Points on a hilly landscape, in no order, each with its height.
A ball rolls from a point to the lowest of its 4 nearest points, and stops where none of them is lower. Distance is the straight distance between rows; heights are no part of it.
k277: [173 115  89 152 142 169  99 195 131 154 142 142 150 122 126]  height 47.5
k537: [148 120 106 132 131 126 136 108 119 133 109 150 128 168 103]  height 36.9
k738: [ 84 151 132  76 128  58 116  94 156  81 162 117  81 115 187]  height 31.7
k348: [137 123  97 108 129  98 121  95 110 120 117 154 120 161 116]  height 12.1
k113: [ 60 160 169  72 121  71 125 105 157  92 141  85  88  76 194]  height 37.3
k245: [159 102 122 129 153 159 112 179 144 124 145 131 142 112 138]  height 53.6
k203: [153 149 148 178 124 185 162 154 125 153 141 126 153 157  87]  height 42.2
k75: [ 62 128 180  99 107 100 133 129 167  99 122  73 136  45 179]  height 43.9
k338: [135 137 177 144 117 180 180 128 128 131 134 116 150 124 114]  height 30.1
k70: [139 116  77 153 120 107 110  99  96 170  93 152 128 182  87]  height 74.2
k899: [166 154 120 188 139 199 117 205 123 177 164 155 147 136  98]  height 71.3
k573: [ 89 121 195 122 108 132 146 134 162 112 112  78 147  48 164]  height 42.0
k341: [122 154 208 145 106 191 191 123 141 134 120  95 163 119 110]  height 18.4
k785: [111 122  82  89 153  57  93 103 135  99 141 148  92 138 155]  height 59.9
k431: [151 106 127 141 145 153  95 187 147 119 153 125 140  83 150]  height 41.8
k541: [141  99 154 123 139 146 117 166 155 120 148 118 145  88 152]  height 39.3
k302: [137 114  83 122 138 117  96 124 116 127 128 138 122 142 124]  height 37.2
k811: [127 121 171 132 124 170 145 158 152 128 129 111 151  97 141]  height 20.8
k616: [ 83 131 182 102 107 129 151 113 167 107 115  89 141  78 157]  height 42.3
k352: [106 134 130  83 139  96 142  95 144  96 132 133 107 117 164]  height 30.0
k588: [130 128 111 169 111 122 141  79  87 158  84 146 115 204  70]  height 68.7
k913: [161 106  88 128 162 140  77 175 140 131 154 129 134 115 136]  height 51.6
k526: [113 138 156  93 121 128 167  72 120 111 107 127 112 133 141]  height 40.7
k724: [ 64 148 174  89 106  81 127 103 162  96 132  81  97  55 186]  height 40.0
k126: [135 140 130 136 116 122 165  75 105 143 104 147 122 181  95]  height 58.5
k579: [130 129 143 119 128 158 156 119 132 119 126 126 143 125 136]  height 55.7
k666: [130 107  61 190 103 118  71 135  75 196  90 133 111 189  61]  height 75.0
k64: [141 105 124 106 141 135 102 150 144 107 148 116 136  95 146]  height 49.1
k84: [ 84 130 139  81 136  79 114 104 149  77 142 113  90  91 184]  height 35.8
k672: [116 110 156 113 136 125 131 138 159  97 134  98 131  86 161]  height 44.6
k606: [143 103  98 112 156 104  94 138 129 107 149 123 127 125 152]  height 48.5
k424: [105 157 127  66 132  83 138  78 127  97 125 147  84 130 165]  height 26.2
k737: [153 146 119 183 128 162 141 142  99 159 114 152 152 174  62]  height 61.3
k211: [149 184 155 219 138 196 172 172  95 179 165 146 163 155  53]  height 15.0
k159: [164 126  67 172 126 136  90 163  94 171 112 151 133 169  82]  height 81.6
k95: [117 136 113  88 125  88 141  68 108 115 119 155 113 149 139]  height 22.8
k374: [152 111  91 131 136 132 104 135 110 141 118 149 137 155 112]  height 54.2
k742: [120  99 171 119 124 130 137 163 168 106 134  89 146  64 163]  height 37.6
k884: [159 123 143 149 140 178 125 206 146 145 143 133 149  99 136]  height 28.2
k421: [136 102  71 120 138  92  87 110 105 129 115 147 121 165 111]  height 38.9
k187: [137 100  56 114 159  63  72 116 122 111 143 148 102 133 136]  height 55.3
k788: [162 123 112 158 130 160 128 167 109 153 127 145 140 150  95]  height 81.3
k760: [101 123 148  86 127 105 136 117 153  93 131 102 116  86 180]  height 36.8
k477: [113 132 120  92 130  91 129  86 122 105 120 141 110 134 150]  height 26.6
k506: [118 132 194 117 102 161 183 108 143 119 114 103 149 105 141]  height 25.6
k308: [153 162  99 203 115 166 126 173  91 200 137 158 138 172  62]  height 70.5
k603: [140  99 117 119 148 121 119 128 135 115 140 131 132 120 134]  height 31.4
k253: [145 143 145 157 115 157 171 115 103 144 128 133 140 167  84]  height 60.1
k405: [108 169 128  93 100  89 163  45 115 120 102 157  90 168 133]  height 33.0
k671: [143 132  97 189 102 133 111 126  78 182  94 139 138 195  48]  height 70.4

Call two points neighbours if one is among the 4 nearest of the other. Go from one point of each pair to the other, from neighbour to neighbour, staying as low as possible. Name the highest point that can't be avoided.
k341 and k211 | k203
k603 and k348 | k302
k884 and k341 | k541
k348 and k211 | k616

Where does a ball stop that starts at each point below?
k616 | k348
k308 | k341
k573 | k811
k672 | k348
k253 | k341
k84 | k348
k785 | k348
